The views of a scene show one set of named points, each view turned or mirrored, shifted and resized as a whole, with a little noise and some points left out.

Scene 1
View 1
fas: [  9   1   2  22   2 -13  -9 -15  15 -14   6   9  -8   2  -3  -9  -9   3
   7   6   9 -20]
kivo: [ 16  -7  12   7 -21 -14 -16 -19   9 -15   3   4 -13   9 -17  -2 -15   4
  10  -1  -7 -17]
Dokeb: [-10   5  25 -12 -18 -17 -14   3   2  -9  -8  15   0   2  -4  -3  -1 -13
  -6  -6  -3  -8]
vov: [ 19  -2  23   3 -24 -15 -19 -24   9 -17   1  15 -14  14 -28 -11 -16  -1
  -3   5  -7 -23]
Gudin: [ -5  -8  -5   4  -9 -16  -9  10   7  -9   2  -6  -1  -8  17  21   3   0
  32 -17 -13   7]
tado: [ 14  -2   7  17 -11 -14 -14 -18  16 -17  10  11 -14   5  -9   1  -9   2
  13   6 -10 -18]
rul: [ 18   9  27  12 -20 -18 -24 -24  20 -21  11  30 -19  10 -21   1 -10  -8
  -1  16 -23 -25]
nogir: [ -8 -10 -18  15  13 -11   2   7   5  -4  -3 -11   4  -8  19  -3  -2   8
  21 -16  23  -4]
pab: [  5  -6  -6  18   1 -13  -6  -8  11 -12   5   0  -5  -2   5   0  -8   6
  19  -4   5 -11]
Gunaf: [ -5  -6 -10  13  -1 -16  -7   8  12 -10   6  -3  -1 -11  21  22   4   2
  33 -13 -11   4]
nes: [  4  -6   6   5 -15 -16 -13  -6   8 -13   2   1  -7   1  -2   8  -6   1
  17  -7 -10  -7]
bivip: [  4 -10 -15  20   4 -11  -3  -3  13 -10   6  -7  -3  -7  13   4  -5   9
  26 -10   7  -4]
peku: [ -5  -9 -12   9  -1 -15  -5   8   7  -8   3  -8   0  -9  18  14   1   4
  29 -16  -3   3]
geda: [  3  -7  -3  13  -4 -14  -8  -5  10 -11   4   0  -5  -1   6   6  -5   2
  21  -7  -1  -8]
Gomib: [ 17 -11  20  -9 -36 -14 -18 -19  -1 -14  -5  -1 -10  16 -29  -5 -17   2
   5  -8  -7 -15]
tobaf: [ -6  -3   8  -2 -13 -17 -11   4   5 -10  -3   4  -1  -3   6   9   0  -5
  15 -11  -8  -1]
gedor: [  2 -11   0   1 -11 -13  -6  -2   0  -8  -6  -8   0   2  -1  -3  -8   4
  15 -15   9  -6]
Morud: [-10  -5  -5   5  -1 -14  -5   9   6  -6  -2  -2   3  -8  16   6   1  -1
  19 -14   5   0]
per: [  5  -7  -1  14   2 -12  -5 -11   7 -10  -1   1  -4   3  -3 -16 -11   6
   4  -3  20 -17]
labe: [  9   8  22   8 -18 -18 -22 -13  17 -18   9  24 -14   4 -10   8  -5  -8
   5  10 -23 -15]
nima: [ -7   7  10   8   1 -15  -9   1  11 -11   0  18   0  -4   7  -5   1  -8
  -1   2   5 -13]
namir: [ -2   3  18  -4 -17 -17 -15   0   5 -11  -2  12  -3   0  -3   5  -2  -9
   5  -5  -9  -8]
View 2
Gudin: [  3   5  12 -28  11   3   1  16  12  10   8 -42  -2 -11  45   7   1  14
  27  23   3  10]
tobaf: [ 13   4   3 -24  17   2  -6  17   6   2  -3 -25   3 -12  18   4  -2   4
   4  15   3  11]
kivo: [  3 -10  -3 -25  13  -3   4 -11   0   5  -8  -6   1 -19 -16 -13 -14   3
 -27   5  10  16]
Gomib: [ 11 -26   3 -28  16   0  17 -13   1  -9 -22  -6  -3 -22 -23  -4   1  -6
 -32  10   5  24]
Morud: [  2  14  -4 -19  22 -11  -4  22   8   9   6 -27   1 -20  21   3   0   3
  28  11   6   6]
rul: [ 20  -2  -6 -23   6   9 -26 -11  -4   8 -17   5  12  -3 -20 -20 -31   8
 -60   0  10  11]
nima: [ 18  19 -13 -14  22  -3 -29  27   1   6  -8  -8  14 -11  -4  -4 -12  -2
  -7   3   6   5]
pab: [ -7  10 -11 -18  19 -15   0   3   3  17  10 -15   2 -23   3 -13 -16   7
   8   1  12   5]
labe: [ 20   1  -1 -22   5  11 -25  -2  -1   7 -13  -6  11  -2  -1 -12 -23   9
 -40   8   8   8]
nogir: [-14  21 -15 -14  29 -26   6  22   9  17  16 -26   0 -31  13  -1  -1   1
  46   2  11   4]
bivip: [-14  12  -8 -18  18 -18   5   2   7  23  18 -25  -1 -26  17 -11 -14  11
  24   3  14   4]
namir: [ 20   2   1 -24  16   5 -14  17   4  -4 -15 -17   8 -10   5   3  -2   0
 -13  13   2  13]
gedor: [ -2  -1  -4 -21  24 -12  13   9   7   3  -2 -20  -2 -27   1   1   3  -2
  13   8   8  15]
Gunaf: [ -3  14   4 -22  10  -3  -5  10   9  22  16 -37   1 -11  42  -3 -11  19
  24  15   7   4]
geda: [ -3   8  -6 -21  17 -10  -3   4   5  14   8 -20   2 -20  13  -7 -11   9
   8   6  10   7]
fas: [ -2  13 -19 -12  21 -15 -10   4   1  16   3  -3   8 -22 -14 -17 -22   0
  -7  -7  15   6]
Dokeb: [ 26   1  -3 -21  22   3 -17  25   2 -11 -24  -9  10 -10  -8   6   3 -10
 -17  11   2  15]
peku: [ -6  11   3 -23  15  -8   1  11  10  16  15 -34  -1 -18  34  -1  -4  13
  29  14   8   5]
nes: [  5  -3   1 -24  13  -2   0   2   5   8  -2 -20   1 -15   9  -5 -10   7
  -7  11   7  12]
per: [ -6  11 -18 -13  30 -23   3  10   2   9   1  -5   2 -30 -18  -9  -8  -6
   6  -5  14   8]
vov: [ 13 -12  -7 -23  16  -1  -1 -11  -2  -1 -19   5   6 -18 -32 -14 -16  -3
 -45  -1  11  17]
View 3
tobaf: [ -5 -21  -3  -3  12  15   8   9  16 -16  -2   4   6   3   6  -2  -9  -3
   5 -11  -2  -3]
Gomib: [  4 -26   4   3  -6  17  30  -7  16 -14  20 -16  11   2  -5 -33   4   2
   3  -3   5 -11]
Dokeb: [-10 -37  -2 -10  -6   6  12   3  17 -13   1  -4  -2  -4   9  -4  -7  -7
  12  -5  -2 -10]
nogir: [  1   5   3   3  18   7 -13  19  14  -2 -19  14  13   5   6 -13 -33  -6
  -7  -8 -10 -15]
Gudin: [ -4 -14  -4   7  32  25   2  15  17 -21 -12  16   7   7   6   8 -10   5
   1 -15  -6   4]
bivip: [  5  11  -1  -1  21  16  -4  20  13  -9  -6   8  19   8   4 -15 -21  -7
  -6 -15  -1  -5]
nes: [  1 -12  -3  -4  11  19  12   8  14 -16   5  -1  13   4   4 -13  -6  -4
   4 -12   2  -3]
Gunaf: [ -1  -1  -6  -1  31  24  -3  20  15 -19 -10  14  14   7   8   4 -13  -2
   0 -20  -2   5]
tado: [  4  -3  -6 -16   1  16  13  10  10 -15  18 -13  19   3   6 -23  -3 -16
   4 -19   8  -1]
geda: [  1  -2  -2  -5  14  17   3  14  13 -12  -1   2  15   6   5 -13 -14  -7
   1 -14   1  -4]
rul: [ -1 -16 -11 -30 -13  15  23   4   9 -20  31 -24  16  -1   8 -22   9 -22
  14 -20  15   4]
Morud: [ -4 -12   0  -2  13  11   0  13  16 -10  -9   8   7   2   8  -6 -18  -4
   1  -9  -5 -10]
per: [  3  -2   2  -8  -3   2   1  10  12  -2   2  -4  15   2   4 -29 -23 -14
  -2  -7  -1 -18]
nima: [ -8 -17  -5 -20  -2   2   0  13  13  -8  -2  -1   6  -3  14  -6 -18 -18
   8 -12  -2 -10]
peku: [ -1  -3  -2   4  27  21  -2  18  16 -15 -12  14  13   7   6  -1 -17  -1
  -2 -14  -5  -1]
pab: [  4   3  -1  -8  13  13   0  15  12  -9   1   1  18   4   6 -18 -17 -11
  -1 -14   0  -7]
vov: [  4 -18  -1 -15 -15  11  26  -2  11 -12  27 -22  14  -1   2 -33   1 -13
   8  -9  10  -9]
View 4
kivo: [ -2   1 -22  -4 -12 -30   8  10  35 -13 -10   3  13   6  -9 -28 -20  17
  -4   0 -10  24]
rul: [ 13  29 -18  -2 -36 -27  -9  12  21 -20  15  14   8   3 -39 -35 -11  19
  -1   7   3  22]
pab: [ -7 -17 -22 -18   8 -25   8   6  38  -5   2   1   5   2   9   8 -15  16
 -26  15 -11  44]
bivip: [-12 -31 -24 -19  16 -27   8   1  46  -9  -2  -3   0  -2  21  22  -8  16
 -34  15 -17  49]
Dokeb: [ 35  25   2 -15 -10 -18   9  27  35   9 -20   3  14  20   3  -4 -20  16
 -31  14 -13  10]
nima: [ 21  10  -7 -23   1 -19   3  24  30   8   4  10   7  13   3  13 -22  19
 -36  25  -2  35]
vov: [  2  15 -22  -1 -19 -30   7  17  29 -11  -8   8  18  15 -23 -44 -29  20
   5   1   0  17]
tobaf: [ 20   5  -4 -13  -4 -21   8  12  41  -1 -17  -3   5   6  13  11  -4  10
 -38  10 -22  21]
geda: [  1 -12 -18 -16   4 -25   6   7  42  -8  -4  -1   4   0  10  10  -8  16
 -30  10 -17  37]
nogir: [ -6 -33 -18 -28  33 -22  17  13  46   7 -11  -3   5   9  34  33 -20  18
 -44  23 -16  52]
gedor: [  1 -15 -16 -15  11 -24  19  13  46   2 -24  -4  12  10  20   1 -20  14
 -29   8 -19  28]
labe: [ 19  24 -11  -4 -30 -26  -7   9  29 -17   9   7   5   0 -24 -15  -3  16
 -15   7  -5  21]
namir: [ 26  18  -3 -12 -11 -21   5  19  35  -1 -15   2   9  11   1  -3  -9  13
 -30  10 -15  13]
fas: [ -4  -8 -25 -17   4 -26   5  14  29  -5   9  10   9   8  -6  -5 -27  23
 -18  19   2  45]
Morud: [ 12 -12 -10 -22  13 -21  11  12  46   4 -14  -3   4   7  25  28  -8  13
 -47  17 -22  36]
Gunaf: [  7 -17 -12 -17   4 -26   2  -2  48 -11  -5  -7  -8 -10  23  36  14   9
 -50  11 -30  39]
tado: [ -3   0 -25  -7 -13 -30   0   5  33 -18   8   6   6   1 -15 -14 -12  19
 -11   7  -6  33]
per: [ -8 -15 -23 -20  15 -25  17  17  34   4  -5   5  14  17   8  -5 -36  23
 -18  18   0  43]
nes: [  6  -3 -16 -10  -6 -26   7   7  43 -10 -13  -1   4   2   5  -1  -6  13
 -26   5 -19  25]
View 5
Morud: [  1  16 -41  30  10 -13  40  -1 -19  15   0  40  -9  14 -18 -11 -23   9
  20  19  31 -17]
pab: [  2  -1 -29  15  -1  -9  13   6  -6  20   0  40  -2  16  -7 -10 -39  14
  16   6  18   2]
labe: [ 22 -44  -2   8   7 -37  12  -2   1   6   8   0  31  28   3  13 -26  11
   6  23  12 -17]
tado: [ 10 -28  -9   4  -4 -22  -3   6   4  18   1  20  15  22   5  -1 -36  14
   8  12   8  -2]
vov: [  8 -36   3   2   7 -48 -18  -7  -3  31   5   3  24  12  29  -2 -31  -8
   2  17  -2  -3]
nes: [  0 -10 -15  18   2 -25  14   6  -8  20  -4  20   2  20  -5   1 -23   9
  18  22  18 -20]
nima: [ 18  -9 -35  21  22 -27  37 -17 -15   6  20  31  18   8  -1  -8 -32   3
   5  13  20  -3]
geda: [  1  -1 -26  20  -2 -14  18   7  -8  17  -2  33  -3  19 -12  -6 -33  15
  19  15  21  -9]
gedor: [ -9  11 -29  24   7 -24  14   0 -18  32  -5  34 -11   8   1 -16 -26  -2
  21  19  22 -13]
kivo: [  1 -24  -4   6   0 -35 -10   2  -3  32  -1  11  10  17  13  -2 -30   1
  12  18   6  -8]
namir: [  9 -16 -18  21  19 -40  27 -10 -17  15   5  12  14  15   1   1 -16  -3
  13  29  20 -25]
Dokeb: [ 12 -13 -22  24  28 -49  33 -19 -25  14  13  12  18   5   9  -3 -13 -13
  10  30  20 -26]
rul: [ 25 -58   7  -4   4 -41  -4  -6   8   9  12  -4  42  26  17  14 -33   9
  -1  18   0  -5]
peku: [ -3  16 -37  29  -2  -3  35  12 -13  14  -9  40 -16  22 -28  -4 -23  20
  28  19  33 -21]
nogir: [ -5  31 -52  30   6   1  31   1 -19  22   1  60 -21   6 -17 -25 -38  12
  22   5  30   4]
Gunaf: [  0   9 -34  29  -4   0  42  15  -9   5  -9  37  -9  31 -34   0 -22  27
  26  24  34 -23]
Gomib: [ -9 -21   3  11   3 -52 -18   0 -13  46  -7   0   5  11  25  -4 -19 -16
  16  27   4 -21]
per: [  0   6 -34  16   3 -14   2  -3 -10  31   6  45  -5   4   8 -22 -46   2
  11  -1  12  13]
Gudin: [ -3  14 -33  32   2 -11  45  12 -18  10 -14  31 -15  28 -34   1  -9  18
  31  32  38 -40]
fas: [ 12 -15 -24  10   4 -15   6  -4  -1  18  12  35  13  11   6 -12 -48  10
   5   2  10  13]
bivip: [ -3   5 -30  17 -11   2  12  14  -2  19  -8  46 -11  23 -16  -9 -40  24
  20   6  21   2]

Which points are out of place in each view (at most two, in the order of its rows)? Write - if all are in place.
view 1 -> Gudin
view 2 -> nima, Dokeb
view 3 -> Morud
view 4 -> -
view 5 -> per, bivip

Scene 2
View 1
Guve: [ -8  -8   0   2  -3   1 -10   0  -8  -1   4  11 -12  -9  15  -4   0 -20
  13   4  12   2]
beki: [ -9 -19  13  13   5   0  -7 -19 -24   7  16  16   1 -12  26   2 -12 -25
  28  14   4  -7]
lunu: [ -1  -8  12  -2  -7   3  -5  21   2  -7  -3   0  -1  -3 -12  -9  -2 -15
  11  22   1   6]
gisu: [ -3  -9   3  -4 -14  13  -6   7   4  -8   4   4  -3  -5   8  -5   0 -20
  24  18  -1   0]
vev: [ -8 -18  28  16  15  -9  -6  -8 -26   9  11  11  10 -11   3  -3 -18 -23
  18  26  -1  -1]
vuz: [ -3  -3   7   1  11 -14 -16   7 -12  -4  -5  11  -2  -7 -16  -5   3  -9
  -7   0   8  16]
zag: [  4   7   6  -8  13 -18 -20  18  -3 -12 -18   6   0  -3 -41  -7  13   0
 -23  -5   3  28]
Rivil: [ -1   2 -15 -11  -7   1 -15   7   5 -12  -7   9 -16  -6  -1  -2  15 -11
   1 -11  12  15]
Gadev: [ -8  -5  -6   3  -8  -3  -8  22   2   1  -2   1 -25  -6  11 -11   2 -21
   6   6  27   1]
ren: [ -7  -6  -1   2  -4  -4  -9  14  -3  -1  -1   5 -17  -7   7  -9   1 -20
   5   5  20   3]
suzud: [ -3   0  -2   1   6 -14 -15  17  -6  -2  -9   7 -17  -6  -9  -9   6 -11
 -12  -6  22  14]
mig: [ -4  -2 -15  -8  -1   2 -16 -15  -4 -11   2  19 -10 -10  11   3  13 -11
   7 -18   8  14]
velo: [ -5  -3 -14  -7  -8   5 -13  -6   0  -9   2  13 -12  -9  15   1  11 -16
  13  -9  11   8]
Bog: [ -7 -10  -4   2  -8   4  -7   3  -3  -1   6   8 -14  -7  20  -4  -2 -22
  19   8  15  -2]
sen: [ -1  -3  -2  -7   3   0 -16  -9  -6 -12  -1  15   1  -8  -3   2  10  -9
   5  -6  -2  16]
nudu: [ -5 -10  23  10  16 -17 -11  14 -17   2  -4   6   3  -5 -21  -9  -8 -13
  -6  17   6  10]
zela: [  1  -1   0 -12  -8   7 -11  12   7 -16  -6   5   0  -3 -14  -5  10 -10
   5   7  -4  14]
vute: [  3   1  -2 -11  -4   2 -13  12   6 -16  -8   6  -1  -3 -18  -3  12  -7
  -1   1  -2  18]
View 2
nudu: [-16  16  28  -3  13   3 -11  33   0  28   6 -24  12 -14  13  -2  -8 -14
  34   5  13   6]
gisu: [ 18 -23   0  -9  14   4  -7  -3 -11 -11  -4 -22 -28  -8 -12   0  10  -1
  -1 -24   7 -13]
vute: [ 11 -32  36 -19   7 -11   2  25  -4   4  -2  -4  -2  14  13  -7   5   6
   9 -18 -16  21]
vev: [-23  18  -4 -10  20  29  -9   8  12  24  -8 -32  -7 -34 -27  -2  -2 -19
  29  -3  38 -16]
lunu: [ 13  -8  20 -13  20  -4 -10  13 -15   0  10 -33 -10  -6  10   5   3  -7
  15 -14  -2  -2]
suzud: [  2 -11  30  21  -8 -20  -8  33  -6  19  -4  15   5  -4  21  -9 -11   7
  12   1  -1  12]
vuz: [-10  -8  31  -1   0  -5  -4  33   6  23  -6   5   8  -4   8 -11  -5   2
  20  -1   0  14]
mig: [  3 -43  13   0 -12  -2   7  17  12   7 -31  36 -13   0 -22 -16   3  18
  -5 -18  -1  12]
ren: [ 11 -13   9  24  -2 -13 -11  10 -11   6  -5   7 -12 -14   5  -4  -5   5
   6  -9   9  -9]
zela: [ 16 -30  30 -20  10  -7   0  20 -10  -3  -1 -13  -9  10   6  -4   6   4
   6 -21 -13  15]
velo: [ 14 -41   7   6  -7  -5  -1   6   1  -2 -23  24 -21  -4 -19 -11   3  15
  -8 -20   2   1]
Bog: [ 11 -20  -7  16  -2   0 -10  -3  -6  -3 -14   3 -24 -17 -15  -4   1   5
  -3 -14  18 -18]
Guve: [  5 -17   0  13  -1   0  -8   5  -3   4 -14   6 -18 -16 -15  -6  -2   4
   3 -12  17 -11]
Gadev: [ 20 -16   6  34  -8 -20 -15   7 -21  -1  -4   8 -16 -14  16  -1  -7   9
   0 -10   8 -14]
sen: [ -3 -33  21 -17   0   3   6  24  13  11 -20  12  -5   2 -16 -13   6   8
   6 -17   0  16]
Rivil: [ 15 -38  24   6 -10 -17   0  19  -4   1 -14  23  -9   7   5  -9   1  18
  -3 -17 -11  12]
zag: [ -4 -18  55 -14   2 -18   2  49   0  20   3   3  21  15  29 -10  -3   6
  22  -3 -23  37]
View 3
vuz: [ 30   7  11   7  -6  -5   2 -16   5  22  24   4  17 -15   3   5 -30  -7
 -26  11 -12 -14]
beki: [  9   2  -9  -1 -15 -11 -29  53  -1 -32 -34   2  21   2  29  18  32   1
 -11 -14  -8 -28]
Rivil: [ 11  10   8   9  -6   3  -2   4  17  20  33  -8  16 -16 -25  -2 -30 -10
 -65  -2  -9  -5]
zag: [ 42   8  22  10  -4  -6  15 -48   3  41  45   6  14 -21  -5   1 -54  -8
 -26  27 -16  -8]
velo: [  1  12  -4   9 -11   6 -14  29  21   5  20  -8  17 -12 -14   3 -10  -9
 -66 -16  -6  -8]
vev: [ 36  -1   1  -2  -7 -20 -19  20 -17 -27 -33   8  21   5  35  24  19   4
  18  13 -13 -36]
zela: [ 37  18   0   5 -14 -16  -8 -10   4   4  35  -1   4  -5 -13   8 -23  -6
 -58  35 -17   3]
lunu: [ 42  13   5   4  -6 -22 -11  -6 -15 -22  11  -6   5   8 -15  12 -13   5
 -38  45 -20 -14]
vute: [ 35  16   3   8 -13 -12  -3 -17   7  17  39   1   6 -13 -11   7 -32  -8
 -53  27 -17   2]
Gadev: [  5   2  19  14  18   2  -6  17  -7 -14   6 -26  21   3 -50  -3 -17   4
 -55   2 -10 -30]
ren: [ 11   2  16   8  10  -3  -5  13  -6  -8   5 -16  20  -1 -30   1 -15   3
 -41   2 -11 -27]
mig: [  2   8  -1   8 -17   8 -10  23  28  23  25   1  21 -23  -2   1 -14 -15
 -59 -25  -4  -4]
sen: [ 20  13  -2   4 -20  -3  -8   4  18  20  25   8  14 -18  12   9 -17 -13
 -42   0  -9  -2]
nudu: [ 47  -1  20   5   6 -14   4 -21 -21   2  -1   2  20  -1  10  11 -20   4
  12  29 -16 -33]
View 4
suzud: [-30   6   3   8  -2 -17   8  15  12   0  20   0  -6 -16   1  11  -9 -30
  -8 -30  20  20]
mig: [ -3 -24 -13  25  17  -5   5  31  -6  27  16  11   6   3 -11  -9   3 -17
   0 -27  -6  29]
zag: [-22  34  -1  21   2 -15  13   8  23   2  29 -11 -13  -4 -22   3  -4 -18
 -23 -49  37  40]
gisu: [ 20  -6 -25  -2  -4  14  13  -9   2  19  29  29  19 -19 -16  -8   7 -24
  24 -22  15   2]
beki: [ 29 -27   0 -33  17  18  15   5 -11  13  37  27  36 -19   8 -33  10 -33
  -5 -14 -19  -9]
Guve: [  2 -17  -9  -6   4   3  10   9   0  13  24  20  15 -16   1  -6   1 -29
   8 -19  -1   4]
Bog: [  4 -22 -14  -7   1   5  11   6  -4  15  21  26  18 -19   2  -3   2 -31
  19 -14  -2  -2]
sen: [  5  -2  -9  16  15   0  11  14   2  21  26   7   6   1 -19 -15   4 -17
 -11 -36   8  29]
zela: [ -2  19 -20  17  -6  -1  13  -4  15  13  27   9  -2 -12 -26   4  -1 -21
   8 -37  37  22]
vute: [ -3  17 -17  22   0  -3  13   1  15  16  27   5  -4  -5 -29   0   2 -17
   1 -40  31  31]
Gadev: [-20 -11 -12  -1 -13  -8   9   7   4   6  14  21   3 -26   8  17  -7 -35
  23 -14  12   0]
lunu: [  7  20 -14  -8  -8   8  15 -18  14   6  34  17   8 -21 -18  -3   1 -28
  11 -31  33   6]
vuz: [-14  13   4   2   7  -8  14   9  11   2  29  -1   2 -11  -6  -6  -4 -25
 -22 -36  18  24]
ren: [-13  -6  -8  -4  -5  -6  10   8   5   6  20  17   6 -20   5   7  -6 -30
  12 -19  10   4]
View 5
sen: [ -4   0  20  -4   3   4  -7  23  -8 -10   3  13  16  -1 -10   0 -17  -2
  -1 -18  -4  -6]
gisu: [ -4  -1   9  10 -12   4  -2   5  -3 -10  -4  -1  -6  24   3  -4 -21   2
   0  -2  -3  12]
zela: [-12  -4  18   6   9   9  -7  23 -11 -12  12   2  -3  18  -5  -7 -19 -10
  -6 -19 -10   1]
ren: [ -7   5   8   5   2   3  14   3  -1  -4   4  -1  -3   1   9  -2   0  -4
   1  -3 -13  -5]
mig: [ -1   5  26   0  -2  -1   0  19  -6  -4   1  10  18  -5 -12  -1  -9   0
   7 -18  -2  -2]
beki: [ 12  -1  -4  -5 -24   1  -2  -5   3 -15 -20  12  17   0   9   9 -24  15
   2  17   7  -4]
Rivil: [ -9   6  27   5   7   1   6  19  -6  -1   9   3   4   0  -9  -6   0  -6
   5 -23 -11   1]
Gadev: [ -8   8  12  11   1   2  20  -2   1   0   6  -9  -8   2   8  -5   7  -4
   5  -4 -14   0]
vute: [-14  -3  19   3  15   8  -7  27 -12 -11  15   5  -1  11  -8  -7 -16 -13
  -6 -23 -12  -3]
vev: [  4  -8 -17 -10  -9  11  -7   0   0 -23 -11  14  10   0  19  12 -32   7
 -12  21   0 -16]
velo: [  0   8  27   4  -7  -3   6  13  -3  -2  -2   5  12   1 -11  -4  -5   3
  10 -15  -3   5]
suzud: [-13   5  12  -1  19   7  11  14  -5  -6  15   2   1 -12   6  -2   4 -12
  -5 -14 -18 -18]
nudu: [-11  -7 -11  -7  16  15  -2  11  -5 -21   9   8  -2  -3  17   6 -17  -9
 -19   3 -14 -25]
Guve: [  2   6  13   2 -10   0  11   1   1  -4  -5   3   8  -5   4   2  -5   5
   7   0  -4  -2]
zag: [-20  -4  15  -5  32  14  -4  34 -14 -13  23   9   0  -2  -3  -3 -10 -20
 -14 -27 -20 -21]
Bog: [  1   6  11   7 -14   0  10  -2   2  -4  -7  -1   3   5   5   0  -7   5
   7   1  -4   4]

Which points are out of place in each view (at most two, in the order of its rows)? Write - if all are in place.
view 1 -> zag
view 2 -> -
view 3 -> vuz
view 4 -> zela
view 5 -> mig, Guve
